Points, in no order, along strands that fork, close into loops and pass close to each other.
Points whose rows are less than 8.24 apart are linked; no others are. Some points are linked to none.
Z_137: 0.74	0.05	0.70	1.61	-3.01	1.65	0.52	4.39	-1.33	0.02	-1.93	-1.08	1.34	0.26	-6.88	1.49	-2.88	-1.48	-1.56	2.12	1.13	-1.00	1.85	0.11	-0.70	-5.45	-4.27	1.36	-0.57
Z_828: 0.99	-0.67	-0.45	0.13	-1.79	1.14	1.09	-0.65	-1.24	0.43	-1.30	1.76	-1.43	1.02	1.20	1.09	2.94	-0.58	0.14	1.35	-3.19	-0.87	1.26	-0.01	0.18	1.81	-2.14	2.58	-0.74
Z_186: 0.29	-0.78	-0.60	-1.45	2.01	-0.82	0.10	-2.00	1.11	-2.26	3.22	1.50	0.06	-1.39	6.20	0.47	4.32	-0.30	1.65	-1.13	-2.34	1.01	-0.73	0.14	2.52	5.36	2.78	-0.52	0.75
Z_180: 1.25	-0.59	-3.67	-4.22	-0.31	-2.57	-1.68	-2.28	-0.39	2.37	-3.47	-1.15	1.58	-0.69	5.48	-2.47	0.29	-0.55	-2.89	-1.54	-2.20	6.77	0.14	0.26	-0.33	3.90	-2.54	-5.97	2.42
Z_344: -2.14	0.68	4.01	3.48	0.11	-0.92	1.15	2.99	3.12	2.32	0.63	-1.08	0.25	-1.54	-5.20	-1.55	-0.59	1.54	-0.01	0.76	3.75	0.98	1.24	-1.76	-4.26	-0.65	-4.42	0.26	2.40
Z_42: -1.32	1.16	0.82	-0.08	2.12	1.32	0.36	0.78	1.08	-3.39	2.36	-0.30	-1.59	-1.15	-0.32	-0.28	-0.69	1.80	0.80	-3.08	3.11	-2.26	-2.59	-0.52	2.18	-1.03	5.16	1.54	-2.39
Z_892: -1.60	1.04	0.76	0.00	-1.63	-2.24	2.61	1.19	1.36	3.85	-2.40	-1.18	-1.52	-1.18	-4.63	-2.42	0.24	0.95	-0.06	-0.11	3.04	0.15	1.73	-0.99	-3.86	0.94	-4.30	-0.51	2.65
Z_202: 0.94	0.89	3.58	1.05	1.16	-0.60	1.53	2.14	-0.80	-2.01	0.55	0.39	-0.82	0.24	1.07	-4.03	-2.49	2.20	-0.80	1.27	0.79	-0.57	-2.15	2.41	2.26	0.83	2.23	3.25	-0.75
Z_230: -2.62	0.90	1.99	0.86	2.16	2.16	0.11	-1.15	2.08	-1.09	2.31	0.01	-0.47	1.44	-2.72	0.06	-0.27	1.37	1.13	-1.87	3.32	-1.02	-1.64	-1.68	0.46	-1.91	3.11	-0.48	-1.12
Z_971: -0.22	0.56	0.09	-0.54	1.14	-2.47	-1.79	-2.52	1.99	1.01	0.21	0.16	2.50	0.01	0.37	-2.81	0.01	0.48	-0.97	-2.20	0.70	3.92	-2.43	-0.27	1.01	1.86	1.32	-5.92	2.58
Z_359: 2.14	-0.52	2.56	0.68	-0.61	0.20	-0.42	1.11	-0.03	-0.75	2.47	0.64	2.30	-0.99	-2.47	3.09	2.24	-1.57	-0.87	0.95	-3.46	-0.67	3.02	0.64	-3.28	-1.23	-4.32	0.61	3.26
Z_818: -0.74	-0.57	-0.24	1.27	-0.09	0.31	1.02	-1.75	-1.45	-0.69	-0.59	1.61	-3.40	0.02	2.96	1.83	4.88	-0.18	2.38	1.71	-2.22	-2.84	-0.73	-2.63	0.01	1.52	-0.50	3.62	-0.88
Z_99: 1.94	-1.12	0.52	-1.45	0.44	-1.09	-0.19	-1.16	-1.97	0.55	-0.80	1.01	-0.32	0.75	5.40	-1.51	0.54	1.86	-0.03	1.96	-3.41	2.94	0.55	2.69	1.99	2.49	1.25	1.57	-1.66
Z_717: -0.12	0.36	-4.15	-2.88	-0.63	-1.90	1.49	3.71	-0.33	0.35	-1.93	-1.91	-3.12	-5.76	1.08	0.38	1.79	-1.16	2.29	-2.62	2.16	-2.89	-0.45	0.11	-0.54	3.56	1.64	2.08	1.17
Z_17: 4.72	-0.43	-2.15	-2.70	-2.75	-0.24	-1.18	2.38	-2.13	0.89	-1.90	-1.53	2.17	-2.50	0.84	-0.14	-2.42	-2.65	-2.18	-0.88	-1.67	2.91	3.56	4.13	1.53	-0.01	-1.42	-0.96	2.62
Z_182: 3.42	-1.05	-0.19	-0.60	-0.71	-0.16	-2.02	-2.02	0.00	1.04	-0.60	1.55	3.25	2.35	1.48	-0.22	-1.62	-0.65	-2.76	2.15	-4.51	4.02	2.88	3.18	0.04	-1.18	-2.25	-1.41	0.52
Z_681: -0.03	-0.27	-4.60	-3.81	2.00	-1.64	-1.28	-3.13	-0.08	0.79	-0.53	-1.76	1.44	-1.66	7.96	-1.71	0.32	0.20	-0.74	-1.46	-1.20	4.76	-0.23	1.62	2.67	4.67	3.69	-3.01	-0.50
Z_312: -2.61	-1.00	-0.71	1.07	-2.62	0.66	2.32	-2.31	-0.38	2.48	-2.27	1.40	-1.99	2.25	-0.94	2.54	3.51	0.12	2.46	1.56	-1.64	-3.25	2.26	-2.83	-2.35	-0.49	-3.44	0.05	0.63
Z_990: 2.17	-2.68	-5.06	-3.72	0.32	1.08	-0.81	-0.01	-1.53	0.19	-1.67	-1.70	0.16	-2.37	8.51	-0.78	-2.31	-1.90	0.11	1.51	-1.46	3.06	3.09	3.74	3.70	4.37	2.63	2.47	-2.39
Z_763: 0.84	-0.20	-1.95	1.16	-1.02	3.25	1.47	3.03	-2.68	-1.46	-3.13	-0.79	-1.96	1.35	-2.79	0.66	-3.55	-1.27	0.77	1.48	1.05	-5.07	-4.07	-0.16	1.08	-3.23	1.90	5.17	-4.24
Z_724: 1.58	-2.00	-1.86	-1.92	-0.08	0.65	0.98	-1.97	-1.70	-0.31	-0.14	0.80	-1.96	-0.61	8.07	-0.74	2.08	0.53	0.53	1.57	-2.69	1.22	1.29	1.41	2.09	3.90	2.01	3.98	-3.01
Z_799: 0.33	-0.38	-4.95	-2.64	-2.13	0.61	-0.88	-0.64	-2.19	-0.61	-4.23	-1.47	-1.49	-1.32	3.77	0.67	-1.19	-1.35	0.17	0.07	1.64	-1.24	0.42	2.25	1.90	0.54	4.22	2.57	-3.37
Z_797: 2.29	-2.03	-2.75	-1.45	-1.18	2.09	-3.26	-3.80	-2.03	0.61	0.20	1.37	2.76	2.04	3.81	1.92	-1.97	-2.93	-2.01	0.97	-4.20	3.36	2.82	2.72	2.31	-1.04	0.39	0.06	-0.86
Z_981: -1.48	1.03	2.47	1.13	1.18	-3.14	0.20	-2.44	3.89	2.15	0.09	0.95	0.98	0.68	0.21	-3.63	1.23	1.63	-0.43	-0.39	1.70	3.27	-0.50	-1.29	-1.46	3.07	-0.17	-4.85	3.24
Z_193: -1.38	1.14	-5.44	-2.05	-0.13	-0.05	-0.21	-0.42	-0.87	-0.30	-2.76	-2.30	-0.97	-2.85	1.61	0.79	-0.05	-0.07	1.66	-1.72	2.89	-1.72	-0.54	0.74	0.67	0.58	4.94	-0.15	-1.89
Z_200: -0.75	-1.08	-2.60	-0.16	-0.66	0.19	1.88	1.43	-0.90	-1.04	-0.87	0.40	-3.60	-1.97	1.36	1.85	5.48	-0.75	3.48	-1.29	0.60	-4.93	-1.16	-2.02	0.36	2.22	0.15	3.69	-1.50
Z_821: 2.54	-1.48	-1.89	-1.23	-3.62	-1.22	2.34	4.09	-3.25	0.75	-3.42	0.04	-2.89	-3.33	-1.20	1.16	1.44	-1.61	-0.28	1.11	-1.00	-2.56	0.58	0.79	-1.37	1.75	-3.96	4.89	0.72
Z_50: 0.04	-0.41	1.23	2.66	0.30	1.70	1.46	-0.59	-1.72	-1.49	-2.92	2.52	-1.99	4.64	-0.94	-0.89	-2.21	0.52	-1.66	2.45	-2.51	-2.89	-2.52	-2.20	0.90	-4.49	0.43	4.09	-4.99
Z_886: -2.04	0.75	0.36	-1.58	2.25	-0.70	-1.18	-4.74	2.03	0.21	2.08	0.12	2.43	0.85	0.91	-1.75	-2.07	1.58	-1.21	-1.68	2.39	2.76	-2.50	-0.04	3.94	-1.87	5.90	-5.13	-0.99
Z_330: 0.35	-0.78	4.71	3.62	1.78	0.94	0.28	-1.93	-0.14	-1.93	2.53	3.47	0.19	3.11	2.57	-1.68	-0.52	2.10	-0.50	3.23	-4.27	0.02	-0.52	1.18	1.28	-0.23	0.07	2.52	-1.59
Z_759: 0.10	0.10	5.49	2.16	1.91	-0.90	-0.41	-0.86	2.16	-1.63	2.80	2.39	0.48	2.15	0.53	-2.83	-0.68	3.04	-0.60	0.96	-1.15	1.78	-0.14	1.01	1.49	0.21	1.18	-0.54	0.10
Z_794: 1.32	-1.40	0.06	0.67	2.51	2.54	-0.59	-2.04	-1.82	-2.57	2.84	2.70	0.21	2.90	4.68	1.61	1.08	-0.58	-0.25	0.59	-4.99	0.79	0.34	0.45	3.58	-0.16	2.05	3.37	-3.02
Z_837: 2.21	0.37	2.73	-0.91	1.55	-0.71	-2.50	-0.07	1.59	-0.57	4.60	0.80	2.94	-0.32	2.38	-0.73	-0.30	-0.79	-1.24	0.32	-3.97	4.17	1.20	1.26	0.49	2.06	0.39	-3.68	3.76
Z_995: 3.37	0.59	-1.43	-1.80	-0.61	-1.16	-1.35	3.37	-1.53	0.40	1.38	-0.81	0.99	-3.69	-0.39	0.81	-0.37	-2.07	-1.46	-1.38	-1.19	1.42	3.64	1.47	-1.18	1.03	-1.18	-1.38	4.86
Z_307: 1.81	-0.28	1.10	0.03	-1.35	-0.91	0.66	0.10	-1.41	1.12	-3.05	1.71	-0.42	0.18	-0.04	-1.38	0.04	0.66	-1.62	1.67	-2.15	1.28	1.66	1.86	-0.89	0.50	-2.80	1.87	-0.11
Z_55: 0.71	-1.45	-2.87	-1.40	0.99	2.86	-1.88	-4.01	-1.72	-0.60	1.41	1.94	1.69	2.31	3.56	3.95	-0.57	-1.79	-1.17	0.26	-3.84	0.27	1.42	1.04	2.82	-1.79	2.03	1.09	-2.92
Z_384: 1.59	-0.90	-5.52	-3.53	0.59	-0.71	-1.78	-0.23	-0.65	0.29	-1.18	-2.30	0.34	-3.33	6.23	0.34	0.27	-1.74	-0.42	-2.64	0.03	1.88	1.32	1.24	2.51	3.95	3.06	-1.84	-0.09
Z_235: 0.34	0.35	-1.42	-1.92	1.98	-0.39	-3.34	-4.16	1.00	0.52	3.23	-0.35	4.58	0.99	1.92	0.80	-3.00	-0.43	-2.27	-2.29	0.26	4.32	-2.27	1.10	3.98	-3.01	3.84	-6.26	-0.29
Z_123: 0.86	1.58	0.96	-0.04	0.78	-2.58	1.41	3.48	1.32	0.58	2.10	-0.97	-1.26	-5.71	-1.35	-1.24	3.15	-0.86	0.70	-2.38	2.25	-1.11	-0.06	-1.56	-1.58	3.66	-0.46	-1.13	3.07
Z_621: 1.55	-1.72	3.29	1.55	-1.92	-1.95	3.12	5.99	-0.62	0.46	-1.79	-1.85	-1.76	-2.91	-4.79	-3.00	-3.59	0.12	-1.38	2.56	1.40	-3.27	-2.95	0.54	-2.32	0.36	-3.37	6.27	-0.36
Z_970: -3.08	0.12	0.83	2.25	-2.12	2.48	1.10	1.52	0.34	1.33	-0.63	-1.12	-0.24	0.90	-6.76	2.58	-0.19	-0.05	1.70	-0.64	3.19	-3.08	2.34	-2.42	-2.28	-4.42	-4.64	-0.45	1.39
Z_113: -2.27	0.27	0.71	2.71	-0.10	3.23	1.28	0.36	-1.09	-1.69	-2.56	1.24	-2.04	4.86	-3.26	1.31	-1.94	0.93	0.88	0.00	1.41	-3.85	-1.56	-3.08	0.83	-5.60	-0.08	2.48	-4.95
Z_615: -2.91	0.77	4.25	3.33	0.64	1.72	1.25	-0.21	1.33	-0.09	0.27	0.21	-2.04	2.79	-4.16	-2.12	-1.03	1.88	0.83	0.16	4.16	-0.63	-0.87	-2.72	-0.42	-2.47	-0.52	0.99	-2.15
Z_357: -1.30	-0.70	3.49	1.80	0.68	0.15	2.02	-1.29	1.23	-2.03	4.08	2.49	-3.16	-1.38	0.19	-0.69	4.95	1.57	3.03	-0.36	0.55	-1.99	-2.27	-2.82	-1.03	1.82	0.54	2.97	0.96
Z_292: -4.02	-0.81	4.07	4.46	0.31	0.20	2.62	1.31	2.18	2.94	-0.26	0.21	-1.53	0.99	-6.47	-0.76	-0.11	1.50	2.13	2.65	3.18	-1.92	1.52	-4.02	-4.12	-1.01	-6.04	1.34	0.54
Z_731: 2.71	-0.78	-1.02	-1.62	0.29	-1.03	-2.73	1.61	-0.09	-1.06	3.08	-0.48	2.29	-2.71	3.06	1.12	1.29	-2.40	-0.39	-0.79	-4.01	3.23	2.58	2.42	1.29	2.44	-1.56	-2.64	4.10
Z_739: 2.40	0.11	3.28	1.97	-1.10	-0.65	0.94	3.44	-1.08	0.44	-1.39	0.76	1.06	0.05	-1.09	-2.34	-2.30	1.09	-2.43	3.56	-1.59	-0.01	0.63	2.40	-0.26	-1.49	-3.03	3.01	-0.86
Z_291: 0.04	0.17	0.56	-1.35	2.67	-1.19	-1.87	-3.44	1.52	-0.33	3.96	0.72	2.36	-0.70	4.15	-0.54	2.23	0.18	1.03	-1.30	-1.72	1.31	-2.12	0.16	1.62	3.88	3.65	-3.85	1.86
Z_973: 0.27	-0.24	1.88	0.22	2.49	0.57	-1.77	-2.96	2.55	-1.54	6.70	1.30	3.77	2.62	1.81	-0.62	-0.51	0.85	-0.55	0.27	-3.23	3.58	-0.51	1.05	1.06	-0.10	1.39	-4.04	1.88
Z_116: -0.22	0.59	-1.75	-0.41	-1.36	0.08	0.25	3.05	-1.20	0.78	1.54	-0.95	-1.56	-3.63	-3.77	3.61	2.61	-1.00	1.62	-2.73	1.57	-3.35	0.98	-2.14	-1.98	0.84	-1.52	-0.33	2.79
Z_930: -2.30	-1.21	2.29	4.18	-0.06	-0.86	3.09	-0.25	2.14	2.24	-0.54	1.41	-2.05	1.20	-3.26	0.25	3.40	1.58	1.72	2.62	0.28	-1.69	0.79	-3.45	-4.12	0.71	-5.98	1.29	2.09
Z_72: -4.07	0.25	2.45	1.83	0.28	2.69	-0.56	-1.82	2.38	1.15	2.26	-1.28	1.01	2.53	-6.00	0.76	-0.43	0.79	1.91	-2.76	4.61	-0.16	0.26	-3.90	-2.59	-3.33	-1.71	-4.30	2.25
Z_538: 0.61	0.73	-0.47	-1.81	-0.76	-1.53	2.30	5.33	-1.29	-1.25	-0.45	-1.75	-3.24	-4.25	-0.27	-1.38	0.32	-0.20	0.61	-0.98	2.36	-3.92	-1.96	1.33	-0.47	2.16	0.79	3.44	1.01
Z_819: 1.94	-0.35	1.98	-0.37	0.78	-1.09	-0.95	-2.39	0.76	0.57	0.37	1.89	0.95	2.69	4.30	-2.66	-0.67	1.61	-1.91	2.00	-4.70	3.77	1.90	3.04	0.21	1.31	-1.50	-0.13	-0.09
Z_780: 1.55	-0.02	0.44	1.43	-2.53	1.79	0.87	4.03	-2.59	-1.46	-2.63	-0.55	0.30	0.73	-4.70	0.97	-4.06	-1.31	-1.22	1.24	-0.39	-2.92	-2.12	1.04	0.83	-4.07	-1.32	3.63	-1.71
Z_2: 0.30	1.14	-4.28	-2.18	0.61	-0.23	-2.23	-1.02	-0.65	0.25	-0.46	-1.09	-0.15	-1.80	2.37	3.11	1.91	-1.50	0.48	-2.43	0.74	-0.61	0.94	-0.45	1.72	1.81	3.28	-2.24	-0.25
Z_386: 0.10	0.94	-1.42	-0.74	-2.18	0.20	-0.70	-2.42	-0.11	2.83	-4.07	0.02	1.05	2.86	-1.17	0.44	-0.75	0.01	-1.93	0.85	0.53	2.05	2.21	1.12	-1.33	-2.49	-1.43	-3.11	0.58
Z_464: 1.35	0.00	5.46	3.28	0.22	-0.99	2.44	4.90	0.97	-0.29	-1.33	-0.69	-0.08	-0.52	-4.37	-3.17	-3.15	1.00	-2.04	3.77	1.08	-0.13	-0.96	0.03	-2.19	-1.67	-3.22	4.93	-1.35
Z_318: 0.25	1.85	-3.32	-2.41	2.71	0.63	-1.59	-0.73	-0.68	-1.22	1.72	-1.51	2.00	-0.37	0.69	2.04	-2.91	-0.14	-0.54	-2.48	2.01	1.11	-1.18	1.09	3.77	-3.48	5.58	-2.58	-2.55
Z_560: 0.57	1.55	3.55	1.70	-0.50	-1.22	-0.27	0.98	1.01	0.98	-2.25	-0.28	2.11	1.74	-3.46	-3.56	-3.15	1.11	-2.93	3.11	0.83	2.33	1.69	2.30	-1.26	-3.31	-1.83	0.71	-0.60
Z_38: -0.74	-0.28	-3.73	-1.00	-1.68	-0.12	1.24	2.67	-1.44	0.87	-0.32	-1.00	-3.18	-5.18	-0.56	3.55	4.53	-2.62	3.40	-2.19	1.64	-4.52	0.92	-1.56	-0.93	2.25	-0.50	1.43	1.32
Z_220: -0.99	0.48	4.10	2.19	1.11	-0.57	2.28	1.72	0.67	-0.38	-1.73	1.27	-1.76	1.74	-2.34	-3.63	-1.75	1.90	-0.26	0.78	2.32	-2.44	-2.13	-0.22	-0.26	-0.67	0.76	3.48	-2.29
Z_255: -1.67	-0.14	-1.59	-0.35	-0.76	3.20	-1.72	-1.87	-0.58	-1.26	0.13	0.10	0.10	2.64	-3.26	4.57	0.31	-0.89	1.00	-1.62	0.31	-2.21	1.07	-1.70	0.25	-3.95	0.30	-2.46	-0.99
Z_326: -2.28	1.10	1.45	0.99	0.97	1.56	-2.85	-1.28	2.13	-0.72	3.68	-1.19	2.16	0.67	-4.35	2.34	1.17	-1.45	0.81	-3.32	2.79	0.34	-0.84	-2.99	-1.45	-1.69	-0.22	-5.77	2.91
Z_890: 1.05	-0.08	-3.36	-2.68	0.63	-1.41	1.53	-0.46	-0.74	-0.80	-2.27	-1.23	-2.19	-2.12	8.18	-2.25	1.47	1.29	0.88	-0.71	-0.22	1.55	0.06	0.47	1.66	5.89	3.28	2.83	-2.29
Z_494: 2.09	0.69	-4.68	-4.25	-0.14	-0.12	-1.08	-0.01	-2.37	0.17	-3.68	-2.26	-0.59	-1.31	5.47	-1.21	-3.85	-1.22	-1.35	0.85	0.77	1.57	1.63	4.17	2.05	2.12	3.02	1.63	-3.11
Z_119: -1.22	-0.40	-2.10	-2.13	0.20	0.00	-2.11	-6.40	0.91	2.04	0.83	0.25	3.02	3.01	2.50	1.30	2.17	-1.25	0.04	-1.06	-2.93	1.88	-0.94	-0.90	-1.06	1.54	0.94	-5.75	1.90
Z_231: 0.09	-0.47	3.95	3.34	0.48	1.23	0.16	0.52	1.46	-1.53	3.14	1.19	1.99	2.01	-2.14	2.12	1.28	-0.65	-0.20	3.63	-3.59	0.04	1.41	-0.19	-3.79	-1.82	-4.44	1.79	2.02
Z_153: -2.95	1.83	-1.87	0.57	0.23	0.48	0.10	0.78	0.39	-0.02	0.02	-0.34	-2.16	-1.75	-2.48	1.11	2.24	0.89	3.03	-3.36	5.05	-3.55	-1.20	-2.77	-0.52	-0.17	1.97	-1.60	-0.51
Z_356: -1.03	1.13	2.57	0.42	1.65	0.71	-2.63	-3.01	2.60	-0.11	4.44	1.13	3.15	3.20	-1.01	0.44	-0.73	0.35	-1.39	-0.70	-0.41	2.28	-0.93	0.02	-1.02	-2.97	1.17	-3.54	1.03
Z_259: 0.58	-1.29	-3.03	0.41	-1.01	0.00	2.11	3.43	-3.01	-1.89	-3.76	-0.58	-2.92	-0.45	-1.05	1.23	-1.54	-1.84	0.92	1.28	1.41	-6.78	-3.66	0.60	0.89	0.09	1.87	6.93	-2.69
Z_785: -2.16	1.06	0.35	-0.34	-0.72	-2.87	1.33	-0.85	2.28	3.06	-1.58	0.19	-0.97	-0.73	-0.84	-2.32	2.88	0.95	0.45	-1.91	2.81	1.70	0.40	-2.38	-3.55	2.61	-2.58	-3.45	2.83
Z_927: -4.14	0.48	-0.25	1.39	-1.08	1.30	1.88	1.49	-0.48	1.41	-0.72	-0.95	-2.45	-0.14	-5.17	1.35	0.35	1.11	3.12	-2.36	4.64	-3.57	0.68	-2.00	-1.22	-2.01	-1.02	-0.54	0.54
Z_189: -0.06	1.14	-1.62	-2.21	1.33	-1.83	-0.47	-3.12	1.25	0.55	-1.42	-1.08	0.85	0.68	3.66	-2.38	-2.98	2.53	-1.04	-0.81	2.43	2.41	-1.34	1.89	3.63	-0.06	6.15	-2.98	-3.03
Z_482: 1.34	-0.92	0.70	-0.12	-0.92	-0.45	0.08	3.36	-0.50	-0.95	2.81	0.12	-0.92	-2.66	-3.29	2.56	3.31	-1.55	0.90	-0.14	-1.54	-2.04	1.88	-0.82	-2.15	1.08	-3.77	1.69	2.24
Z_713: -0.68	1.68	3.10	2.14	0.50	-1.17	-0.06	1.01	2.15	0.73	1.24	-1.24	0.98	0.36	-3.38	-1.28	0.06	0.59	-1.21	-0.14	2.85	0.61	0.97	-1.06	-1.89	-1.93	-1.75	-3.08	2.44
Z_278: -0.27	-0.57	1.96	1.69	2.34	1.12	1.56	-2.81	-0.20	-2.68	2.65	2.78	-1.66	2.26	3.01	0.86	1.69	1.26	0.89	1.12	-2.99	-0.77	-2.14	-0.15	2.52	-0.23	2.77	2.23	-2.50
Z_393: -0.09	-0.12	1.34	1.89	-0.09	-0.35	2.38	0.46	-1.44	-0.84	-2.69	1.53	-3.20	2.48	-0.07	-1.31	-1.31	2.39	0.46	1.21	-0.09	-3.19	-3.02	-0.47	0.58	-0.80	1.89	5.30	-4.66
Z_620: 0.20	-0.12	-3.22	-3.38	1.14	-2.56	-1.98	-0.55	0.35	1.07	-1.34	-1.72	1.59	-2.76	7.14	-1.69	1.21	-0.57	-1.31	-2.59	-0.37	5.32	-1.42	-0.47	1.27	5.35	1.55	-6.30	2.64
Z_610: 0.78	0.55	-3.64	-3.55	0.58	-3.08	-0.91	0.11	0.95	1.21	-0.27	-0.37	-0.42	-4.31	4.41	-0.61	3.03	-0.52	0.22	-3.07	-0.70	2.52	-0.61	-1.13	-0.50	5.96	-0.32	-3.67	3.54
Z_603: -1.15	0.18	5.09	3.16	0.82	1.49	-0.81	-1.60	2.42	-0.42	1.89	0.85	1.69	3.74	-2.99	1.08	-0.82	1.03	0.00	3.01	-1.59	1.47	1.20	-1.43	-3.16	-3.41	-2.85	-0.51	-0.62
Z_74: 1.55	0.32	1.82	0.19	1.06	0.43	0.11	-0.67	-0.56	-1.34	-0.14	0.59	-0.03	2.37	1.35	-2.22	-3.40	3.30	-0.57	0.61	-0.43	0.73	-1.83	2.53	3.31	-2.07	3.54	1.56	-3.32
Z_870: 1.05	0.27	1.26	0.23	-1.59	-0.13	1.78	5.53	-1.21	-1.25	-0.23	-1.94	-0.72	-3.27	-4.12	-0.77	-2.38	-0.31	-0.07	-0.53	2.85	-4.64	-2.56	0.92	-1.31	-0.11	-1.34	4.02	-0.24
Z_52: -1.41	0.29	-0.80	-0.32	-0.34	0.61	-2.80	-1.95	0.78	1.12	0.82	0.27	2.23	1.51	-3.32	3.00	1.82	-1.96	0.37	-1.72	-0.47	0.39	0.99	-1.06	-2.08	-1.61	-1.73	-5.21	4.08
Z_346: 2.37	1.22	-0.46	-1.17	-1.21	-2.35	-3.13	0.90	0.35	1.11	-0.67	-0.83	3.95	-0.96	-0.93	-1.81	-3.14	-0.77	-3.33	-0.28	0.63	4.30	1.41	2.33	-0.30	-1.18	-0.52	-4.78	3.51
Z_435: 0.03	1.92	1.35	0.35	0.30	-0.96	-1.34	-1.56	1.07	0.89	0.77	-0.89	1.00	1.31	-1.34	-1.15	-1.45	1.14	-1.21	-1.59	2.31	2.15	-0.72	-0.42	0.37	-1.63	1.35	-4.10	0.90
Z_916: -0.11	1.75	3.17	1.73	-1.31	1.08	-0.17	2.47	1.71	0.35	0.52	-1.41	1.89	0.89	-6.07	-0.87	-3.59	-0.39	-1.67	2.52	2.97	0.44	1.20	0.96	-2.27	-5.25	-3.33	0.66	0.41
Z_530: 0.09	-2.25	-3.65	-0.09	-2.84	0.63	2.63	2.37	-3.87	0.28	-5.61	0.45	-3.85	-1.40	-0.19	1.88	0.99	-2.35	1.68	1.48	-1.24	-4.95	-2.24	-1.64	1.08	1.40	-1.04	6.13	-3.43
Z_299: -1.46	-0.78	3.69	2.41	0.76	-0.67	2.62	0.57	1.43	0.53	1.63	1.26	-2.15	-1.51	-2.12	-1.33	4.60	1.44	2.27	0.27	-0.57	-2.17	-0.26	-2.84	-2.96	2.01	-2.62	2.08	0.97
Z_824: 1.04	0.23	-1.33	-1.84	0.90	-0.06	-1.19	0.12	-1.86	-2.10	0.22	-0.17	-0.05	0.75	2.42	-0.77	-3.20	-0.04	-1.11	0.56	-1.47	0.87	-0.31	4.02	4.50	-0.91	4.51	2.78	-3.75
Z_237: 1.60	0.41	-2.58	-3.67	-0.73	-1.69	-3.06	-1.24	-0.20	1.91	-2.16	-0.74	3.22	-0.93	2.59	-1.02	-0.93	-0.74	-3.84	-1.08	-0.84	5.28	1.39	2.64	1.43	0.95	-1.88	-5.69	2.70
Z_463: -0.33	0.22	-5.08	-2.42	1.64	-0.84	-1.37	-0.26	-1.21	-1.45	-0.03	-2.31	0.68	-1.09	4.30	0.39	-4.67	-0.18	-0.28	0.22	1.93	0.47	-0.56	3.41	4.92	-0.65	7.19	1.17	-4.42
Z_517: -2.89	1.85	-2.28	0.04	0.45	0.62	1.47	1.87	-0.51	-2.76	-0.11	-1.34	-2.57	-1.43	-1.02	0.95	-0.79	1.12	2.59	-2.19	5.24	-4.41	-2.22	-1.73	0.56	-0.54	5.20	1.63	-3.06
Z_905: -3.65	0.19	1.00	3.02	-0.42	4.17	0.30	-0.69	1.34	-0.65	1.93	-1.24	0.78	4.03	-5.93	3.18	-0.05	-0.30	1.99	-0.59	2.35	-1.13	0.33	-3.41	-2.76	-5.71	-3.59	-2.63	0.95
Z_90: -2.23	-0.53	-0.27	1.14	-1.71	1.50	-0.88	-1.30	0.30	1.03	1.39	-0.03	0.05	1.39	-2.89	3.89	3.19	-0.36	2.40	0.20	-1.32	-2.07	2.12	-1.93	-3.58	-1.67	-3.44	-2.08	2.65
Z_470: -0.28	-0.70	1.24	0.59	2.60	0.06	-1.13	-4.21	2.49	-1.27	5.11	2.34	2.09	2.14	2.01	1.33	3.07	-0.65	1.37	-0.79	-3.79	0.95	-1.25	-0.86	-0.85	1.66	1.86	-3.54	2.81
Z_117: 4.96	-0.50	-3.61	-3.67	-2.66	0.39	-0.87	1.73	-3.79	-0.14	-3.65	-1.76	0.05	-1.96	2.90	-0.77	-3.53	-2.06	-1.95	0.29	-1.51	1.44	2.29	4.43	1.09	1.20	-0.27	1.85	-0.51
Z_896: 1.16	-1.75	1.66	2.60	-1.25	0.56	2.78	3.27	-1.88	-0.56	-2.41	1.74	-1.40	0.16	-3.14	0.97	1.07	-0.81	-0.68	3.47	-3.21	-3.26	-0.66	-2.26	-1.10	-0.79	-4.96	5.35	-1.91
Z_338: -3.57	-0.21	3.40	3.40	-0.66	0.86	-0.62	-3.86	3.41	1.54	2.02	1.32	1.19	3.74	-3.26	1.26	1.62	1.27	1.79	1.59	0.21	0.95	0.48	-3.08	-4.47	-1.16	-2.86	-3.19	1.47

A piece is two or more points that can be reached from each other along the links. Count, over all rows, the pieces, the separate loops (a circle has one, a figure eight two, a Y none), the forks (points with three links) and the tips (points with one).
pieces => 5
loops => 2
forks => 8
tips => 14

A tip is a point with one link. Name the tips that can be reached along the links from each point below, in the order of the rows.
Z_886 => Z_235, Z_189
Z_237 => Z_186, Z_990, Z_357, Z_610, Z_346
Z_72 => Z_312, Z_113, Z_463
Z_538 => Z_530, Z_338

A fork is a point with three links, a tip a point with one. Leave the first point through the second and follow the links. Name the first fork or tip that comes.
Z_312 / Z_90 => Z_220
Z_615 / Z_230 => Z_312
Z_330 / Z_278 => Z_890
Z_890 / Z_724 => Z_759
